Each row is a point on a landscape with many peaks, with its height.
From any point a climber takes the steepest step (rise divided by distance) to one of its 3 nearest points. It stops when none of these is higher. Distance is the straight distance between rows; heights are no part of it.
Bakeg: 94  169  99  132  90  86  132  145  86  103  112  167  95  98  164  118  146  104  133  130  121  99  167  91  83  102  height 245
budel: 143  99  150  128  138  152  127  121  152  166  143  114  155  177  100  142  121  126  111  129  135  144  88  154  163  131  height 276
nakek: 93  143  106  135  68  105  122  131  45  99  121  173  142  131  124  140  114  80  110  131  138  113  111  120  115  111  height 196
farof: 164  108  181  155  158  148  106  123  146  185  122  109  141  142  125  111  127  139  115  93  134  157  104  183  164  171  height 238
nere: 100  148  95  125  119  126  127  116  116  111  132  132  103  122  125  107  127  141  143  149  146  120  128  107  138  98  height 507
bera: 107  99  98  98  89  128  144  129  99  133  138  162  189  193  66  155  101  126  119  141  158  119  68  144  134  125  height 573
Vupu: 112  97  102  114  71  122  151  128  90  140  133  165  199  212  64  161  101  120  99  143  152  113  52  158  150  133  height 595
duna: 94  137  87  113  96  127  117  135  77  105  131  141  125  125  121  120  118  123  127  143  142  115  128  124  125  101  height 363
Lebu: 97  170  99  145  85  73  123  153  83  103  106  162  95  87  179  129  138  107  135  137  116  112  170  106  68  95  height 211
Sesoz: 120  78  110  104  103  138  145  135  111  165  129  170  181  212  67  147  110  126  102  142  151  120  67  156  145  130  height 560
zimob: 109  156  107  143  73  61  131  146  85  87  108  175  92  65  186  141  156  90  149  137  98  102  203  92  54  96  height 183
Tapu: 158  132  168  161  172  151  134  101  170  101  112  94  112  90  158  105  148  160  150  100  114  147  176  104  136  156  height 290
kurus: 156  139  141  134  172  145  129  115  173  99  130  89  95  87  168  120  148  148  160  105  114  132  172  99  111  126  height 342
Gitof: 83  155  94  120  87  101  125  127  71  100  122  166  111  116  138  112  120  108  130  143  137  108  134  121  118  97  height 293
guga: 94  170  115  163  63  55  146  142  76  92  115  171  93  84  175  136  146  76  141  121  107  114  183  88  69  91  height 189
poda: 131  102  136  125  124  142  135  133  145  178  149  140  162  191  85  146  117  129  103  131  140  131  72  154  156  129  height 186
let: 174  87  181  148  146  132  133  128  150  196  127  105  173  176  98  132  110  114  88  130  137  145  53  194  178  175  height 367
Gunos: 115  141  103  110  138  132  131  127  141  106  140  120  106  118  122  122  126  143  143  137  136  131  153  109  123  102  height 321
vadeg: 144  109  145  124  146  142  126  114  161  151  148  110  140  162  102  137  126  126  119  119  133  149  94  138  146  120  height 446
maru: 180  159  128  129  173  134  123  129  178  80  121  83  81  66  175  118  143  141  149  108  98  125  190  85  104  144  height 384
guz: 148  169  111  112  161  122  127  142  155  88  131  101  87  57  175  118  144  146  147  135  108  93  199  95  105  125  height 486
Betu: 154  92  184  156  155  151  109  110  155  159  130  105  133  139  133  114  136  132  115  95  137  153  102  157  141  160  height 277
Peta: 151  92  176  140  147  148  123  136  159  201  130  108  157  174  104  135  121  122  105  120  134  147  83  178  172  164  height 383
fupag: 94  154  92  120  103  97  129  140  93  98  102  161  112  106  137  111  126  114  142  139  124  117  169  104  97  96  height 242
Vif: 79  157  102  126  94  93  128  129  67  99  123  163  118  116  136  128  113  109  118  139  121  117  129  106  110  104  height 195
buvus: 146  150  118  118  154  135  136  131  150  106  130  104  99  98  153  116  131  138  152  127  115  123  166  97  119  113  height 513
tud: 120  162  96  103  122  90  130  150  127  100  128  133  70  73  164  119  148  135  157  153  106  103  187  101  87  101  height 51
Vire: 132  180  93  121  136  90  141  163  143  102  125  126  67  50  180  131  159  137  151  129  102  83  217  94  73  107  height 161
gab: 131  182  101  122  147  111  134  146  147  96  132  105  78  67  171  131  145  132  162  136  97  99  201  90  99  120  height 392
Nog: 165  85  195  155  160  153  116  119  139  199  103  90  162  143  104  120  123  127  108  106  149  157  73  218  171  211  height 274
feb: 119  177  102  115  116  88  122  154  122  103  115  146  66  65  177  124  144  128  155  150  109  100  192  98  82  118  height 119
fum: 168  95  192  141  155  139  124  128  144  203  123  106  165  166  100  133  114  118  96  116  125  135  62  199  163  207  height 350
valeb: 151  99  186  153  158  145  117  110  146  192  115  109  143  146  111  105  131  127  111  94  127  160  90  208  164  193  height 175
dazet: 158  93  176  148  150  155  106  115  146  171  126  93  147  164  124  127  132  120  113  100  122  153  87  168  158  155  height 320
Pof: 99  162  98  111  117  108  136  137  113  107  121  138  105  100  144  120  120  134  149  150  119  108  166  99  112  111  height 563
vavo: 167  173  122  125  159  133  120  145  170  85  134  88  85  52  181  118  146  141  161  120  104  105  212  101  94  149  height 437
muren: 141  116  181  159  170  160  106  105  156  149  120  116  123  113  144  106  137  155  131  84  123  159  132  140  158  146  height 200
pefom: 163  87  180  150  159  144  107  121  130  203  99  99  170  142  88  122  128  127  105  114  144  152  57  224  190  215  height 207
ranu: 148  124  162  145  167  162  131  106  172  112  121  111  106  96  158  99  141  146  138  99  113  150  152  112  132  157  height 248
Gomo: 140  140  135  118  152  146  133  117  165  112  156  108  103  110  147  112  131  150  143  128  116  128  153  96  120  125  height 389
Nedeg: 90  137  96  120  90  114  129  142  77  109  122  177  148  149  106  135  109  115  124  140  131  117  114  122  125  106  height 442
lifar: 83  158  104  141  63  86  122  146  58  85  116  166  131  102  142  141  98  73  126  131  128  113  137  109  93  94  height 86
Kegu: 106  94  100  105  67  119  150  131  86  135  127  177  216  200  75  156  99  109  86  154  147  118  61  143  127  126  height 463
vapu: 166  102  180  148  150  145  121  127  155  182  134  100  151  154  120  131  107  129  108  114  136  142  84  177  166  161  height 359
Tovad: 90  123  99  115  65  121  125  133  57  111  124  169  173  170  97  141  95  89  101  146  148  114  84  140  128  119  height 647
sekeg: 157  126  165  135  158  152  122  112  166  137  138  91  106  124  143  125  145  136  133  107  130  158  134  110  141  136  height 199
felit: 108  121  103  110  109  131  135  118  107  124  126  148  140  146  101  135  114  133  124  151  140  121  105  126  139  94  height 579
begeb: 117  106  105  102  111  135  134  126  110  135  133  138  148  159  93  132  121  133  118  146  145  133  97  124  136  107  height 539
buva: 86  172  98  154  83  69  120  145  83  92  110  171  97  74  177  138  154  97  135  126  120  113  193  87  71  91  height 198
Lalo: 167  146  142  133  175  151  135  122  171  90  123  82  99  92  175  120  143  151  155  108  107  136  174  97  112  154  height 370
Dulo: 89  151  118  153  73  84  125  137  69  89  116  175  108  104  170  134  125  82  142  136  119  119  173  98  74  100  height 192
Gusa: 115  171  88  127  97  64  118  140  103  103  112  158  100  69  185  133  154  117  154  143  103  104  217  100  54  95  height 173
gupep: 121  152  100  115  127  129  147  141  116  102  127  129  85  92  149  122  127  133  148  149  121  110  175  105  108  112  height 421
ver: 135  116  142  121  130  159  123  115  153  143  144  117  127  151  117  135  132  127  124  123  130  137  115  122  157  119  height 472
Bebi: 155  159  125  117  163  134  130  129  158  89  127  99  97  60  158  116  151  136  147  125  106  113  188  89  118  133  height 532
Bunu: 140  83  130  116  115  135  141  138  149  182  139  136  181  206  77  156  118  131  101  143  146  122  62  159  149  138  height 397
Pak: 178  162  136  130  181  138  117  142  176  76  118  82  88  41  181  125  152  153  149  108  92  107  226  90  100  164  height 315
maz: 151  126  181  172  181  164  118  99  168  123  119  107  131  102  154  97  144  146  144  88  125  157  145  139  129  162  height 197
nom: 163  84  152  129  127  136  132  124  169  197  135  116  181  201  89  149  110  125  92  138  150  139  61  181  153  146  height 423
pobov: 119  88  114  110  105  132  140  143  117  168  141  149  179  203  69  155  119  135  103  153  151  121  69  159  141  116  height 545
fot: 142  99  186  163  172  152  106  108  148  160  112  110  134  119  136  107  138  149  122  79  129  166  112  174  159  177  height 499
fegeb: 93  113  99  108  98  122  135  134  110  117  138  156  161  177  90  151  114  137  113  157  148  128  99  140  136  119  height 462
ruri: 90  163  107  131  89  88  123  136  71  97  122  158  115  115  150  113  132  107  139  137  131  105  148  100  91  99  height 194
kida: 136  110  154  128  152  158  125  117  154  135  150  100  133  145  131  121  113  145  124  117  135  142  114  123  154  123  height 460
beri: 151  102  165  137  153  157  117  112  160  171  133  100  143  155  116  138  128  131  108  110  133  152  85  151  154  146  height 297
pite: 97  163  88  123  120  112  134  132  106  111  129  151  93  102  139  117  132  127  139  160  123  111  138  102  111  102  height 432
saduz: 108  127  107  116  124  143  138  126  126  116  142  130  118  141  113  121  131  134  129  139  135  133  123  113  148  117  height 571
zuf: 129  90  142  116  130  131  128  133  156  190  142  118  164  193  86  138  117  130  97  130  151  140  80  160  174  137  height 525
Zarok: 141  81  147  122  128  124  138  141  153  195  145  125  174  198  77  147  117  124  97  145  132  132  56  181  170  144  height 518
Nedob: 163  142  150  142  183  131  125  120  170  82  109  102  104  65  170  114  144  156  161  100  100  130  189  93  117  153  height 510
Rafi: 125  98  131  115  127  147  133  122  142  161  150  116  148  173  90  142  112  133  116  138  139  147  83  150  150  118  height 79
mizo: 98  149  92  120  130  119  136  131  113  114  128  143  104  116  132  124  120  134  140  151  140  117  148  114  123  98  height 533
Vuma: 155  92  194  161  151  149  105  106  143  170  117  102  148  125  118  114  139  142  126  93  134  153  108  177  154  167  height 279
bezo: 97  175  90  135  98  94  132  128  100  106  117  155  90  90  151  120  134  119  146  144  124  102  170  110  102  94  height 324
ropu: 97  150  108  166  49  54  126  163  88  76  119  171  92  70  176  159  154  75  148  122  89  121  181  78  47  84  height 169
reve: 118  121  110  100  137  147  140  120  132  132  137  119  136  151  105  131  124  138  129  136  138  137  106  130  138  109  height 512
gugap: 162  102  188  151  159  151  105  125  150  183  125  103  157  158  110  131  135  133  103  106  136  158  86  184  170  182  height 325
pomed: 153  130  146  126  177  146  123  107  158  101  129  100  112  103  151  117  141  147  149  117  113  138  154  101  131  136  height 298
non: 136  97  149  113  133  159  127  120  150  164  138  118  152  172  97  142  117  133  115  125  134  152  97  151  157  128  height 272
Gog: 112  148  86  113  133  136  129  122  119  111  133  134  111  128  122  115  130  141  135  142  136  122  124  116  133  104  height 639
bamug: 128  110  136  120  129  147  139  118  143  134  152  122  132  158  110  131  123  136  133  138  138  135  102  122  153  112  height 495
vel: 137  159  123  121  161  129  139  139  148  91  131  102  87  89  159  122  127  147  150  138  110  123  173  93  117  128  height 558
kezuv: 93  117  91  105  75  126  138  132  63  116  124  169  196  185  87  147  105  100  96  142  150  113  82  157  133  127  height 322
Lusi: 174  152  138  137  180  151  117  130  157  80  117  87  84  43  172  119  156  153  163  104  94  122  205  91  105  145  height 295
zizuf: 101  116  103  102  86  131  125  130  79  122  125  155  162  171  81  128  108  127  110  143  150  107  93  134  131  119  height 509
diza: 123  120  119  111  146  140  131  115  141  117  143  107  107  139  122  112  140  143  140  135  130  137  131  101  132  103  height 257
vol: 118  174  89  137  103  83  131  145  100  104  109  169  87  78  183  123  128  114  161  143  112  102  196  108  80  104  height 187
kad: 151  122  167  152  174  152  123  101  167  126  121  100  123  97  150  114  139  145  130  95  121  157  137  129  142  154  height 217
sabit: 92  123  96  117  82  122  117  140  58  101  131  171  159  150  107  125  104  102  112  146  145  116  84  129  129  114  height 506
zatin: 125  105  115  102  120  153  135  125  142  142  146  131  153  169  87  145  110  131  119  143  146  128  86  138  140  116  height 540
Mubi: 118  76  115  103  81  123  159  128  119  159  127  167  209  199  61  162  105  134  96  143  158  113  47  164  142  133  height 569
kenam: 144  105  165  159  163  161  115  106  152  158  135  96  130  137  127  123  128  131  121  106  123  162  105  145  150  149  height 288
Futuk: 94  116  94  110  102  135  126  126  92  116  137  147  144  150  97  128  109  122  120  139  144  133  103  120  139  106  height 561
Rifud: 166  140  153  144  177  154  124  107  167  93  115  92  107  80  163  108  156  151  158  95  117  152  173  106  115  150  height 326
menom: 131  116  137  119  151  141  131  121  144  123  152  107  118  139  117  131  128  145  142  125  128  148  110  109  148  111  height 426
pedi: 140  170  105  119  148  123  130  135  150  95  137  101  86  88  154  111  140  134  153  143  104  103  186  88  110  122  height 524
gat: 103  129  99  109  123  124  138  130  110  117  131  145  117  132  111  129  116  136  132  145  142  124  119  111  130  100  height 597
Kog: 142  85  160  136  138  144  128  128  149  195  138  114  171  183  99  147  129  130  89  125  146  139  75  174  166  152  height 401
fizaf: 111  108  106  106  108  138  131  131  121  145  139  156  158  168  77  141  118  135  100  138  147  136  85  157  147  121  height 410
rese: 134  140  127  111  147  138  132  117  145  113  142  107  109  120  126  128  124  136  142  136  117  133  155  92  125  117  height 193

Where does a climber stop that starts at each point below?
Pak => vel
kida => Gog
beri => zuf
maru => vel
farof => zuf
diza => Gog
kenam => zuf
Bunu => Vupu
non => Gog
valeb => zuf
budel => Gog

Call two points neighbours if one is among the 3 nearest of the other. Go from one point of each pair to the other, from neighbour to neighbour, staying as high as possible. Name the lowest point that can't be avoided.
Vupu / vel => muren
Gog / fot => Betu
Pof / Tovad => zizuf
zuf / Vupu => Bunu
zatin / Pof => mizo
zatin / Gog => begeb
